Points on a hilly landscape, in no order, each with its height.
From any point a climber steps to the highest of the 2 points nearest to it. It stops when none of these is higher. Distance is the straight distance between rows; heights are no part of it.
Q814: [ 12   6 -32  28 -45 -10 -20 -25 -33 -11  33 -22  22   8 -63  -9  -6  31
  -9 -15   0  41 -34   5  34  15   1  34   1   5 -15  11 -60   5   0 -29
  33   8 -19  10  33 -15 -13  36  -2  -9  17  40 -31]  height 156
Q964: [-18   1  51  -5  13 -15   8 -17  14  18  16   4 -13 -12  36  35   5 -45
  22 -43   9  -6  -8 -22  11  -1   3  16 -23 -22  -7  17 -35  11 -12  21
 -23 -39  45   6  25  13  14  52 -32 -25  -2 -32 -13]  height 603
Q446: [ 47 -13 -52  17 -27  19 -15   7 -25  -1  22 -30  -1  -9 -66 -12   8  17
 -39  30   7  52 -25   7 -25  36   9  57  10  11 -38   6 -14  16  -8 -30
  17  -5 -11   0  16  18 -16  16  14  -7  -4  91   0]  height 196
Q236: [ -1  30   7   8 -29  17 -10  -4  31  -2  -1   9   8  -5  -9   8  22  26
   7  14 -16  -3 -38 -30   7  41 -55 -33 -56  -4 -30  16 -20 -27  -1 -14
  -2  -5 -31 -19  18  -3 -15 -16  -5  -9  42   0  17]  height 671
Q294: [ -9 -10  -5  22  36 -22  -3 -12   9   4  14   1  37   9  22   4 -13  -3
   3 -43  17   9 -17  16  41 -15  36   9  11 -35  17   9 -37  -4  10  -7
   1   8 -10  -7  13  -8  44   0  -9  34  -6  -2 -17]  height 360
Q173: [ 37  51  26   7  17  40  56  -2  27   3  33  25 -34  -9  37  47   4   3
  11  53  23  -9  -2   9 -31  35 -76   5 -30  30 -16  18  -9 -27   8  46
 -18 -30  73 -22  -5  13   0  26 -11 -27  -9  -7  14]  height 574
Q686: [-31 -18  -6  -8  22 -30 -17   5 -49  -1  -4 -18   2  34  17 -37 -27   5
  -8 -17 -10  24   4  23  28 -51  47   5  71 -19   0 -11   7   6  -3 -37
  35  38   9  16  38 -28   0  17  13  31 -17 -15 -13]  height 697
Q165: [ 28 -31 -36 -21  12  36   5  19  -7   5  -9  -4 -19 -28 -12  12  30  -3
 -31  62  15 -15  31 -20 -58   6  14  46  15 -10 -30 -29  40  43 -11  15
 -22 -23 -10   0  -8  13   0  29 -23 -18   3  53 -34]  height 232
Q332: [-45 -22  52 -12  -8 -10 -19   4   2 -13 -49  18 -19  31 -45 -12  21 -22
 -24 -11 -30 -27   4 -19 -25 -10  20  -9 -14  26   4  21  22  14   4  31
  -6 -45   0  27 -31  11 -13 -35  10 -30  17 -42  27]  height 770
Q326: [ 21 -30  12   1  58  -3  36   4  35   7   3   5  36 -13  56  33   3 -45
   0 -29  29 -31  23   8  16  -8  34  16  15 -45   6 -12  13  12  -4  36
 -24 -43  35  -2 -40  31  53  15 -19  27 -40  24 -17]  height 722
Q324: [-51  16   0   5  -2 -12 -28  10 -28  17 -32 -10 -10  -9  14 -62 -25  23
  22 -22 -60  15   6  18 -19 -36 -12 -66  53  37  19 -23  55  -9  14 -45
  35  53 -54  31  21 -39  12 -27  -8  68  30 -66 -28]  height 843
Q833: [ 13  -2  -8  11  30 -10  12   5  -1  14  23  -6   8   0  24  18  -4 -21
  -6 -28  26  21 -17  -3  26  -7  24  37   6 -54 -20  17 -39   7  -5 -10
  -1  -8  13  -8  26  13  25  34  -8  19 -15  30   4]  height 395
Q795: [-13 -13  12  34  -3  -7 -30   2  25 -13 -67  -1  21   0 -48 -22  21   1
 -40   3 -40  17 -23   5 -29  26  11  -5  -6  17   4  14  24  -3  17   6
 -27 -22 -51  31  -6 -15  42 -59   2  17  28 -18 -13]  height 306
Q529: [-30 -17  47 -12   6 -27  -2  30  -8 -15 -72  -7 -25  35 -28 -20  10 -41
 -50 -11 -22  13  -4   1 -24 -21  36  -8  28  -6 -13  33  25   0   0   0
  11 -20  17  34 -23  11  13 -31  40   6  -8 -26  41]  height 810
Q84: [  7  35 -58 -21   9  21 -14  -3  -6  21  10 -16   5 -18  47  -5 -23  37
  18  22  14  22  -2  -3  16  -3 -22 -16  -2 -28 -13 -25  13 -21   5 -53
   7  52 -38 -28  61 -34 -16  15 -23  41   8  37  10]  height 510
Q310: [ 25  21  27  16  17  17   9  16  30 -14  -8  23  -7  17  -1  -4  10  15
 -11  41 -10  28  -6  24  -3  35 -18  -1   0  30  11  23  -5 -18  11  29
 -15 -10  44 -14 -19  -2  35 -15  16  -2 -21 -42  13]  height 401
Q673: [ 16  17 -56 -22 -16 -11   0 -21 -14  -2  65   6  30 -26  24  13 -32  42
  55 -15  43 -37  21   5  54 -27  -9 -14 -10  -4  29 -36 -31  -4  -3 -32
  19  62 -30 -20   8 -11 -30  17   5   2  -9  31  -7]  height 76
Q262: [-34   0   2  -8 -19 -20 -27   0 -11  -9 -20   3  19   5   8 -26  -8  25
  18 -23 -27 -18   1  -9  23 -27  -2 -53   0  -3  14  -1  -3 -29   2 -51
  15  44 -51 -13  21  -6 -34 -33   0  28  20 -14  17]  height 396
Q238: [  8 -14 -16  29 -62 -10 -23 -22  -7 -39 -29 -15  30 -11 -38 -20  -9  31
  23 -29   3 -18 -17   0  43   8 -24 -62  -8   5   9  18 -28 -39   1 -57
   7  49 -55 -29   1  39 -35 -43  32  21  14  52  16]  height 469
Q206: [  8  37 -19  -4 -53 -13   5 -18 -27 -16  42 -10  -6   0 -24   1 -13  39
  44 -10  14   3  -2  -5  49  -3 -40 -16 -20  -6   3  10 -67 -15 -12 -25
  29  45  -4 -14  16 -16 -47  39  22 -27   6   1   6]  height 112
Q382: [ 30  14  -1  -4  31  24  41  -8  28  11  31  18 -12 -37  52  56  17 -12
   3  25  51 -35  -3 -18 -32  11 -33  19 -41 -14 -25   6  14  -4   6  37
 -15 -40  17 -25  -8  34   1  14  -8 -11   3  56   4]  height 445
Q931: [-15  22  46   6  12 -22   0  10  -7   2  -7   2 -25  29  22  -4 -10 -21
  -2 -12  -7  48 -16  23  30   6   4   6  21  -1   8  33 -34 -16 -10   7
  -2  -8  62  -8   7 -20  33  35  19   3 -27 -75 -10]  height 456
Q304: [ 20  14  38  19 -28   9  30   4  17  -2  32  14 -28   0 -26  17  25   4
  -1  14   1  -5 -15 -15 -34  41 -41  14 -42  30  -4  31 -39  -6  -8  50
  -2 -44  36 -11 -22  35 -17  -1   8 -47   6 -12  31]  height 612
Q742: [ 26  47 -12 -32 -28  18  60 -18 -14  32  52   8 -33 -46  40  93  10  13
  52  11  70 -29 -13 -14 -19  -3 -64  11 -65   7  10   7   2  -3  -4  39
  19   0  38 -32  -2  -6 -48  18  11 -49   7  37  16]  height 511
Q170: [-44 -15 -11 -27  -7 -11 -36  -3 -29   4 -12   3  15   4 -15 -34 -14  13
   6 -18 -31 -20  17  -9   8 -40  19 -16  20  18   4 -27  34  14  -3 -21
   7  18 -38  22  20 -15 -38  -4 -13   1  20 -14   6]  height 367
Q970: [  2   2 -12  -9 -24   9 -25  -2 -11  -9  31  11  -3  37 -37 -30 -30  30
   3  36 -23  16  22  32  17   7   5   8  31  69  42 -30   0  26   2  14
   8  14  35  20 -18 -38   1  13  14 -38 -19 -60 -43]  height 528
Q9: [ 24  11 -15  18  26  -3  11 -20  35   8  57  24  39 -14  36  19  -8  21
  33 -16  28 -36  -7  10  37  -2   1   0 -21 -12  20 -15 -29  -3  15  11
  -6   6 -25 -20   2   1  31 -16 -12   6   4   5 -15]  height 327
Q327: [ 29   7  12  42   4   6  -6   5  44 -23 -16  18   7  -1 -40 -11  23  26
 -26  40 -20  31 -21  31 -21  60  -6  14  -6  46  23  21  -8 -13  18  31
 -25 -14   2   9 -26 -10  54 -39  19  -2   3 -37 -24]  height 385
Q755: [ 18  -6 -46 -26   1  30 -21   8   7   4  13   2  13 -16  -8  -3  -9  31
  -1  48   5 -27  16   5 -13  17 -13   4   0  38  -3 -37  35  13  -1  10
 -14  11 -17  -6 -10   3 -15   3  -6 -22  -9  23   3]  height 796
Q830: [ 15  19  43   9 -41  -8  50 -13   5  17  54   1 -40 -14   2  33  17 -28
  27 -28  19 -25  -2 -24 -34  18 -46  18 -56   7   1  26 -38 -13 -11  63
  -2 -43  39 -27 -30  44 -45   7   8 -59  -1  17  44]  height 576
Q763: [-44 -23  68 -12  16 -17  -1   5   7  -7 -48  20 -19  18  -9   4  21 -54
 -13 -25 -25 -18  12 -14 -21 -22  23  -6   9  -2  -1   6  32  34  -7  31
 -18 -48  27  46 -18  -9  15  -7 -17 -17  11 -64 -18]  height 737
Q466: [-14   3  37 -17 -42 -12  13 -13 -12   8  20  -5 -36   4 -18  21  12 -25
  19 -44  12 -23   1 -50 -10  -1 -17   2 -54  -8 -14  30 -38   3 -13  23
  13 -27  16  -6  -3  26 -69  20   6 -52  19   2  44]  height 533
Q668: [ 26 -43   2  -7   8  33  10  16  -1  -3  -2  13 -15 -16 -13  10  15 -26
 -21  44  -5 -22  47 -15 -46  -7  25  43  28 -13 -10 -33  36  49 -13  43
 -24 -44  37  19 -27  17  14  30 -29 -32 -15   7 -59]  height 249
Q987: [  0  -5  39 -28  -9  -1  13 -11 -11  26  39  -5 -47 -16  41  43  -9 -53
  30 -35  24   1  29 -15 -14  -8  12  42  -8  -1   0  -2 -18   9 -22  41
  -6 -24  87  -3   6  32 -14  80 -24 -52 -32  -5  -3]  height 532
Q493: [ 58  13 -40  23 -34  26  23  -4 -18  -9  23 -26 -10 -10 -40   9  12   1
  10   6  28  18 -24   5   5  18 -43  -9 -30  -8 -26  21  -9 -21  -6 -33
  10  43 -23 -42 -12  42 -63 -26  52  -3  -5  99  69]  height 378
Q106: [  2  36  22   4  25   0   3  25   1  20 -20   0 -18  15  42 -10  -6  -6
  -9  29 -13  51  11  28  24   0  -5   4  52 -26 -19  -5   4   9  -9  -9
  -9  -5  60   1  24 -44  41  49 -16  33 -35 -64 -37]  height 419
Q698: [ 28  32  11  21   7  34  31   7  -9  -7  -6 -16 -34  31  12  -4  -4  -5
  -2  17   8  48 -25   8  17   9 -51 -18 -25 -31 -32  53 -27 -41   3 -31
  -2  41  27 -57  22  22 -23 -21  30  17 -17  19  67]  height 449
Q342: [-10  34 -59 -54 -33  16 -18 -16  -1  17  30  -1   4 -27  21  14 -34  44
  53  49   0 -42  28  -3   5   8 -41 -41 -18  44  25 -58  25  12 -11  -7
   5  46  -6   1 -17 -40 -54  32 -20 -37   4 -39  -9]  height 613
Q55: [-49  -9  -4   9  22 -47 -17 -19 -51 -25 -36 -20   8  28   1 -54 -27  -1
 -19 -51 -23  19  -7  43   0 -52  53  -6  67   8  17  -8  21   0   7 -31
  33  44 -25  51  16 -41  21 -28  22  44   9 -24 -40]  height 756
Q827: [  6  -6 -11 -55  13  19   4  30 -33   8  -5 -20 -56  -3  11  18   8 -16
 -21  20  28  13  34 -29 -33 -19  21  44  15 -27 -23  -6  31  24 -13   4
   5   3  38 -11   8   6 -33  52  -4 -12 -22  46  17]  height 531
Q847: [ 31  22  21  23  32  10  22  15  11 -14 -13   3  -5  23  25  -6  -5   0
  -6  14  12  39 -12  30  22  14 -17 -11   5 -12   2  46 -22 -41  11   3
 -10  17  40 -35 -10  20  33 -32  33  22 -27 -14  40]  height 422
Q832: [ 19 -34 -22  26  40  22   8  13  37   5 -35   4  45 -31  -2   2  32  -3
 -29  42  -2 -20   0 -13 -34  20  12   7   1 -29 -25 -12  41  22   4  10
 -32 -38 -48   7  -9  21  51 -25 -26  19  17  52 -20]  height 219
Q517: [ 23  29 -34 -12 -51  -9  16 -18  -8 -24  48  13  13 -22  -6  10 -27  45
  67   1  35 -49  15  10  53 -14 -49 -39 -29  11  31 -14 -48 -13 -14 -24
  14  66 -17 -23 -18   0 -41  13  31 -25  -8  12  12]  height 95
Q31: [ 28 -16 -40 -26 -21  37  -1  18 -14  -8  32   1 -20 -11 -35   4   2  18
  -9  47  30 -30  30  15 -34  15 -13  20  -1  51   2 -23  22  -1  -2  32
   5   1  15 -10 -45  35 -37 -10  20 -39 -25  46  37]  height 746
Q421: [ 51 -18 -44   3 -12  22  22  14 -19  16  25  -5 -30 -26 -56  12  33   8
 -38  51  26  13  -8  -8 -62  37   7  79  -5  10 -31  -9  -6  35 -17  -4
   0 -29  -2   4  -3  26  -9  29 -15 -21  11  78 -24]  height 216
Q504: [ 47 -17  10  24  43   8  52   4  31  13   9  11  26 -31  31  44  24 -37
 -21  -1  24 -12   2  -1 -14  12  13  44  -3 -46 -20   7  -5  19 -14  31
 -25 -61  31  -1 -24  45  60  26 -27  20 -25  43 -30]  height 673
Q706: [-22 -30  -3  17   3 -19 -24  11 -14 -15 -81 -27  28  18 -54 -29  10 -19
 -53 -22 -33  38 -25  12 -29 -11  42   9  25 -20 -12  12  36   7  16 -24
 -11 -11 -49  52  18 -10  39 -49   3  39  25  30 -10]  height 291
Q11: [ -4 -38 -16  26  34  -6  -3 -31  25  -1  19  27  55  -6 -14  -3  -2 -10
  13 -38   6 -41   5  14  14  -5  43  19   1   8  43 -26  -1  35  19  32
 -16 -23 -37  26 -24  -9  41 -25 -26   0   8  -3 -47]  height 309
Q498: [ -8 -32 -18  -2 -29   3 -31  -5  -7 -20 -36 -20  31   3 -37 -19  -1   3
  -2 -28  -2 -20 -10 -13  10 -12  15 -31 -11 -14 -15   9   3 -23  -1 -53
   6  17 -60 -17  10  42 -52 -47  27  20   9  68  50]  height 498
Q984: [-47  -3  -5  11   4 -34 -24   7 -40   5 -21 -17  14   5  41 -48 -30  29
  15 -30 -38  20  -3  25   2 -49  21 -57  48  -8  18 -16  23 -30  14 -64
  43  73 -50  12  45 -25  10 -27  -8  85   8 -23 -19]  height 780
Q29: [ -3  -3  45 -24  13 -12  20  12 -37  18  -3 -23 -44  -2  36  22  -4 -74
  -3 -27  10  26  27 -11  -4 -13  20  39  20 -28 -29  14  -9   7 -36  13
  -6 -24  81  -9  -1  37   0  83 -13 -11 -47  12  21]  height 515
Q306: [-13  12 -33 -17   2  -6 -25  -3 -36   7  25 -16  -3  14  15 -23 -32  35
   1   9  -3  35   9  14  37 -24  16  15  36 -16  -3 -15 -19   2   2 -43
  26  45   6  -3  52 -33 -18  40  -1   9 -15   0 -12]  height 631
Q91: [ -4 -28   1  -2   5  -8   2   5   5 -16 -15   4  10  21   5 -12  -8 -13
   6 -28  10 -34  10  -2  20 -35  23 -28 -13 -27  15  16 -13 -19   6 -19
  12  12 -20 -33  -9  40 -25 -53  38  10 -14  21  62]  height 534
Q335: [-40  13  44  22   3 -42  -8 -25   0 -17 -25  11  -6  29 -13  -8   9 -18
 -13 -50 -17  26 -31   6  12   1  21   3 -17   8  20  37 -39  -9   7  13
 -13  -9   6  29  -1 -40  35 -13   2   5  20 -79 -27]  height 798
Q316: [ 12   1  -2  40 -36  -9 -17 -18 -17 -38 -15 -28  20  14 -31 -13   1  24
  -2 -23  -7  39 -40  12  36  14  -8 -32  -8 -21   1  34 -42 -50  14 -46
  18  38 -31 -28  14  16   1 -42  37  29  12  28  11]  height 444
Q589: [-18 -13  15 -19  25  -8   6   8   2  -7  10  20  -6  26  54  -6 -24  -7
  21 -18  10 -20  17   6  31 -37  11 -26  10 -19  23   4  -9 -22   0 -11
   4  25  18 -30  -2  10 -12 -18  18  11 -28 -32  30]  height 577
Q192: [-17  26 -36 -30  -4  23 -15  -5  23  18   8  11   3 -10  46 -11 -25  22
  44  60 -32 -40  23 -12  -2   4 -49 -74  -7  50  16 -46  62  -6   4  -6
  -4  28 -20 -14 -11 -29 -26   4 -26  -9  15 -71   0]  height 656
Q896: [-27  -2  70  -1  23 -25   8   2  41  -1 -38  19  -9   9  28  19  21 -41
  -5 -22 -18 -12  -7 -16   3   3   1 -23 -20  -7  13  23   5  -6  -3  33
 -33 -39  27  17 -19  -6  37  -8  -6   2   7 -70   2]  height 702
Q890: [ 17  -4  17  -7 -23  13  15  12 -14  -2  34   1 -38  10 -29   6   3  -6
 -15  22  -3  10  15  -3 -34  18  -6  34   1  33  -2  10 -18  12  -6  50
   7 -25  62  -5 -21  30 -21  31   5 -47 -23   1  29]  height 651
Q86: [-30 -10   9 -33 -35 -19  -2 -15 -41 -11   8  -6 -29  19 -15   1  -2 -17
  24 -51  10 -30  21 -35  15 -42   8 -10 -29 -23  -1  15 -30   3 -12  -9
  28  12   0  -8   5  13 -93  20  18 -32   2  11  53]  height 493
Q793: [ -4 -27  41 -16  20 -14  24   5  -8  22  -7 -25 -26 -15  28  43  13 -84
 -11 -39  27 -12  23 -31 -28 -15  34  37  -1 -52 -27  16  -7  11 -23  26
 -13 -57  46  -2 -19  58   7  48 -29  -5 -27  58  20]  height 575
Q405: [  4 -13  -4 -33  36  12   7  43 -13   1 -27 -15 -12   9  29  -6   1 -17
 -28  23   4  21  43  -6  -8 -35  30  22  52 -47 -37 -14  50  25 -15 -13
  -4  -4  32   5   1  -1   3  38  -6  20 -36  21   4]  height 579
Q629: [ 31  58   0 -31  -9  37  57 -11   2  15  50  12 -52 -25  49  70 -14  10
  44  35  47 -26  11   8 -24   9 -75   5 -42  27   7   0  -4 -21   7  49
  -4  -1  71 -23  -8  -9 -35  34  -2 -49 -11  -5  14]  height 544
Q648: [  1  19 -48 -51  18  23   0   3  -4  28  -1  -7 -10 -30  44  24   2  19
  11  29  24  -7   4 -31 -13   2 -15  -3 -17 -26 -23 -28  37   2  -4 -25
   5  28 -30 -27  41 -26 -33  26 -14  10  13  52  17]  height 468
Q462: [-47  10  10 -17  -1  -4 -18   0  29  16 -15  22  -2  -5  50 -22  -4   8
  39  19 -51 -45  11 -26  -4 -16 -28 -93  -6  39  17 -23  56 -17   4  -8
   8  21 -44  -8  -4 -28 -17 -33 -19  15  35 -89   9]  height 695
Q897: [-14  -6 -14 -61 -17   4  -7  14 -45   3  12 -19 -52   8  -2  10 -10 -10
  -2  -7  19  -1  32 -31  -8 -33  11  18  -4 -15  -7   0   6   8 -12  -5
  27  21  26 -16   9  12 -77  33  24 -35 -19  23  50]  height 483
Q334: [-19   5  14  32  20 -31 -10 -15  -2 -14 -23   8   7  23  -9 -22  -3 -15
 -18 -22 -23  41  -7  31  10  -4  34  20  32  -1  23   3  -9  10  13  14
 -12   0   3  38  -2 -60  59  -1  -3  22   3 -67 -61]  height 844
Q702: [ 38 -10 -12  36 -14  13  37  -8  27   3  62  31   3 -30 -26  19  20  26
   2  28  16 -25  -8  14 -22  35 -14  47 -29  46  10 -20 -21  25   4  47
 -10 -52  15  15 -23  15  21   0 -19 -43   8  -3 -43]  height 351
Q270: [ 23  16   1 -39  -5  26  50 -12  -3  30  30   9 -47 -53  57  90  22 -16
  13  22  71 -32   5 -28 -54  -2 -31  27 -38   1  -5   0  19   2  -1  52
   9 -25  36 -26  -3  15 -26  34 -12 -49   3  56  -6]  height 475
Q318: [  6  22 -40 -26 -45  22 -28  -7  -3  13  34   0   5  -4 -29  -8 -29  45
  26  56 -22 -17  21  14   0  22 -32  -4  -3  65  24 -52   3  35  -6  10
  -5  17  12  25 -15 -45 -27  36 -21 -60  -2 -54 -39]  height 568
Q301: [-27 -17  71   3  33 -37  21 -19  32  16 -34   9  12 -10  39  43  18 -82
  12 -63   4 -23  -9 -12  10   2  17  -4 -26 -31  11  27 -24  -3 -13  30
 -37 -63  32  22 -13  20  52  20 -27   1   4 -37 -11]  height 660
Q103: [ -1  14  14   9   2 -12 -11   2 -12 -14  12   4 -21  51   0 -31 -26   8
  -9  19 -11  44   5  36  28   4  18  11  47  36  33   3 -16   0   3   2
  14  19  57   4  -9 -39  22  15  35  -7 -33 -72 -31]  height 492
Q986: [ -5 -41 -35  19  39   2 -19  -8   5  -4  -7  14  50  -2  -9 -28 -24 -12
  10 -11 -13 -14  30  24   4 -17  42   6  47  19  56 -48  44  38  16  19
 -16   2 -43  30 -29 -22  42 -35 -13  23   2  -7 -48]  height 289
Q772: [-55  23  38  11 -21 -36 -30 -21  -4 -22 -37  14   2  22 -26 -29   5   8
  -9 -37 -42  13 -16   5   7  -7   2 -32  -9  29  24  17  -9 -25  11  -5
   4  16 -28  28  -1 -45   5 -40   5  12  40 -75 -18]  height 762
Q867: [ -9 -16 -21   6 -19   0 -36 -11 -17 -12  -6   0  35  10 -48 -29 -16  29
 -13  -4 -21   5   0  13  16   3  16  11  16  39  16 -13   1  11   6  -6
   0  11 -31  19   2 -15   2 -10   0  -5   6  -6 -24]  height 340
Q252: [ 21 -18 -14  37   8  -4  12 -20  17   8  48  27  33 -22 -27  10  12  13
   4 -11   6 -18 -17  10  11  18  17  49 -15  11  19 -11 -31  42   9  28
  -8 -36 -12  24   0  -3  39   4 -32 -25  10  -4 -61]  height 330
Q351: [ 26  14 -43   6 -30  34 -43   3   9  10 -16 -13  30 -27 -20 -27 -18  56
 -13  54 -17  11  -9  15 -11  44 -42 -17   8  61 -12 -25  28  -8   2 -21
 -24  23 -30  -7  10   1   1 -19  -7   4   0   9  -6]  height 744
Q46: [-33   2   7 -13   9   2 -27  32  -5   8 -47 -14  -5   1  17 -48 -18  25
  -1  19 -43  22   6   4 -13 -25  -2 -46  44  13 -11 -22  66 -10   5 -41
  15  37 -37  14  24 -18   4 -36   3  44   2 -28  16]  height 912
Q361: [-34   5  31  -6 -18   9 -28   6  32   0 -48   4   2   0  -7  -8  27  12
 -15  25 -44 -12 -23 -39 -18  22 -35 -54 -42   6 -30  10  27 -23  -2  -8
 -15 -15 -46  -9  12  -1 -18 -38  -2   0  51 -25  33]  height 707
Q113: [ -2  17   3   7  47   7   1  17  22  16 -13  10  10  10  56 -15  -9  -1
  14  24 -18  20  22  15  19 -10   3 -21  45 -18  11 -30  42  12   1  -1
  -7  12  12   4   1 -43  47  10 -23  45 -20 -52 -34]  height 390
Q40: [ 14  24   6   0  -6  12  23   3  -3   6  25 -10 -31   8   4  20  11 -19
   1 -11  14  29 -30 -30   2  13 -31   5 -40 -36 -33  39 -34 -13 -10  -9
   4  -4  11 -35  22  15 -34  11  15  -8   7  30  46]  height 484
Q815: [-10 -52   3   0  41   1   5   4  21   0 -35   4  32  -7  -8   2  25 -36
 -26  -8   1 -42  18 -17 -23 -15  43  16   6 -38  -5 -12  34  36   8  24
 -24 -52 -26  25 -20  18  28 -18 -26   5  11  28 -12]  height 233
Q866: [ -2 -43  -4  -6  26  17  -8  10   1  -4  -4  18   7  14  -9 -14 -11 -16
  -5  14 -15 -11  38   9  -6 -15  38  26  49   7  22 -40  46  49   2  33
 -14 -15  21  31 -25 -13  23   5  -8 -10 -20 -19 -42]  height 268
Q740: [  1 -19 -12  30 -34  16 -47   1  -3  -8 -47  -7  26  -5 -81 -28   9  22
 -47  21 -40  33 -28   9 -23  39  -3  21   8  42 -11   2  14  12   4 -14
 -22 -16 -42  26  10  -6  18 -29  -5   1  21   6 -33]  height 319
Q415: [ 27 -25 -17   0   0  12  19   8 -12  -6  56   0 -13  -4 -21   9  -4 -12
  -8   7  31 -18  22  14 -17   5  17  38   9  18  10  -9 -11  10   1  47
  16 -17  33 -17 -40  47 -18   1  17 -30 -33  45  38]  height 700
Q680: [  0  32  -8  17 -49  11 -43  -9  19   1 -26  -8  28 -18 -16 -20  -2  52
   5  17 -35  10 -27  -8  13  43 -58 -52 -24  32 -12  -6   3 -38  10 -31
 -11  28 -51 -14  17 -12  -1 -27 -16  20  37 -15  -3]  height 696
Q56: [ -2 -28  26  -5  53 -20  26  19  36  -1 -39   8  33   9  58  13   4 -54
  -6 -40  12 -13  26  17  23 -13  41 -11  25 -39  25  -3  30   1  -4  22
 -27 -29  26  17 -47  -2  55 -13   0  47 -34 -24 -14]  height 670
Q927: [  4 -30  -4  11  27  -4  -1  34   9  -1 -54 -27  25  18 -12 -11  19 -19
 -45  -1  -6  28 -16  -4 -12  -5  43   3  19 -58 -29  21  23   0   3 -22
  -9 -15 -17  16   8  14  40 -23  -1  40  -1  52  22]  height 273
Q355: [ 23  38 -22  16 -33  -8  -1 -16 -25  -1  59 -17   0  14 -25  -3 -17  38
   9   9  11  41 -12  18  42  14 -13  27  11   9  -2  13 -78  -4   2 -11
  28  22  29 -10  30 -26  -5  48  14 -23 -11 -12 -21]  height 134
Q176: [ 10 -54 -18  15  34 -13   7   5   9   0 -24 -12  37   7 -26  -5   9 -34
 -32 -26  21 -10  -4   4  -6 -10  67  38  13 -40  -3  13  -4  25  16   6
   2 -39 -21  17 -21  42  32 -19   1  17 -10  70  22]  height 252
Q572: [ 12  52 -45 -20   1  11 -11  -7 -18  28  31 -17 -23  -7  22   4 -16  31
   5  27   9  48  -5   3  24   6 -14  24   7 -34 -17 -15 -26   8   1 -40
  13  32   9 -10  72 -56 -16  59 -26  11  -3  11 -21]  height 569
Q952: [-39 -13  40 -17 -27   5 -22  10  14 -13 -48   4 -14  18 -39 -11  28 -11
 -15  -1 -25 -36  -7 -39 -19  10 -12 -38 -44  10 -19  25  13 -18  -4   5
  -2 -33 -24  -3 -15  25 -44 -46  19 -27  33 -12  57]  height 738
Q633: [-21  -1 -19  11   6 -21 -17 -44 -17   1  45  20  50   9   3 -20 -29  22
  39 -43   1 -22  10  10  53 -22  26 -12  19  23  56 -34 -30  10  13  -8
  11  37 -26  12  -4 -37  10   6 -27   7  17 -37 -56]  height 38
Q487: [ 30   6 -21  16  12  34  24   4  36   4  10   9   8 -27  10  32  33   8
 -16  45  32 -23 -29 -19 -33  38 -36   7 -43  -2 -44   9  18  -8   6   4
 -16 -26 -30 -21   0  26   1 -18  -1   0  28  64  12]  height 421
Q450: [ 10  11  -4 -17  14  -2  22  -3  -9  15  41  -6 -26 -10  31  29  -7 -25
  13 -32  43  -1  -1 -21  15 -15  -2  27 -24 -41  -9  14 -26  -2 -10   6
   7   0  25 -28  16  25 -27  29   7  -9 -16  38  34]  height 442
Q448: [-33  17   3  28  10 -31 -27 -11 -13 -18 -32 -12   1  20 -10 -51 -21   4
 -14 -19 -40  44  -1  44  -9 -18  22  -7  55  26  32 -17  24  -6  23 -16
   8  36 -27  46   1 -61  47 -25  15  38  11 -63 -58]  height 797
Q297: [-25  -6  20  27 -23 -33 -13 -11   1 -39 -48  -5  16  14  -2 -21   5   9
   8 -44 -19  -4 -18   7  22 -18   7 -63 -23 -22  27  31 -22 -57  18 -55
   9  46 -49 -26   2   6  -4 -81  37  42  12  -6  20]  height 420
Q637: [ -60   23   41    5   -3  -24  -26   -4   23    1  -42   19   -8    8
    9  -25    9    3   12  -15  -62  -15   -7  -11  -11   -9  -16  -70
  -11   35   17   -2   32  -19   10   -6    5   16  -42   18   -5  -44
    3  -47   -7   25   51 -101   -1]  height 731
Q107: [ -8  25  20  16 -22  -8  -2 -15  15   4  24   7   4   6 -17   9  15  16
   9 -17 -11  12 -30 -23  22  25 -19   3 -37  -2 -11  18 -55  -4  -1   6
   3 -16  -2  -1  28 -18  -2  16 -19 -20  26 -28 -14]  height 627
Q496: [-26  -8  35  -5  53 -36  12  14  22   2 -29  12   6  13  67  -1  -6 -36
   9 -36   5  -5  -3  15  31 -24  25 -34  20 -34  23   5   9 -21   0  -5
 -12   4  11   4 -15 -14  41 -19   7  52 -17 -54   4]  height 628
Q128: [-19 -30 -13 -26  42  -8  -6  41 -21   0 -30 -14   7  19  33 -36 -22   0
 -13   0  -3   6  36  14   4 -57  50  -4  73 -36 -11 -28  62  11  -3 -34
  19  24 -11  21  14  -1   4  -4  11  43 -36  19  17]  height 632
Q497: [ 33 -14 -12  34 -12  24  -2   4  29  -3  11  20  17 -20 -53  -3  30  30
 -26  47 -13  -3 -21  17 -29  60 -14  28 -21  52  -2   3  -9  10   2  27
 -15 -34 -14   9 -20  19  24 -28  -4 -29  10   5 -22]  height 369
Q17: [ -1  -9 -28  -2 -17 -24  -1 -44 -12 -20  60  23  50   1 -12  -1 -28  26
  54 -49  33 -61  20   5  62 -30  21 -15  -6  17  49 -33 -43  11   2  -6
  21  30 -28   6 -23  -2 -24   6  -3 -17   2   7 -26]  height 55
Q438: [ 30 -25  28  10  10   0  45   7   6  12   7  -5 -28 -24  -3  41  31 -52
 -32   3  20 -17   8 -28 -57  13  17  53  -8 -26 -24   9 -11  23 -23  39
 -12 -71  36   2 -30  60  15  29 -33 -18  -7  53 -12]  height 626
Q353: [ 26   9 -43   6 -39  16 -26  -7 -27  -3  24 -40  -2   2 -46  -6  -6  24
 -21   3   3  68 -38  -2  10  28  -9  24   0 -17 -40   6 -28  -8  -5 -57
  23  22 -20  -9  44 -14 -25  31  12   6   9  74   0]  height 176
Q381: [ 50  10 -16  31 -11  26  22   6  17  -5  30   1  11 -14 -25  16  23  10
   1  19  26  -2 -31   6 -10  36 -34  11 -38  12 -24  24 -11 -17   6   1
   0 -10 -14 -25 -16  43 -14 -40  23  -6   7  64  49]  height 402
Q913: [-22   6  29  -9   7  -3 -14  45   5 -10 -65 -14 -19  25  -6 -25  10   5
 -34  25 -35  39 -12   1 -12  -4   7 -30  28 -12 -34  22  46 -20   3 -32
   8  11  -5  11  17  -4  17 -37  22  29  -1 -16  37]  height 861

Where does a climber stop that starts at each point below?
Q927 => Q326
Q17 => Q40
Q421 => Q40
Q702 => Q40
Q106 => Q334
Q897 => Q334
Q297 => Q326
Q84 => Q334
Q86 => Q755
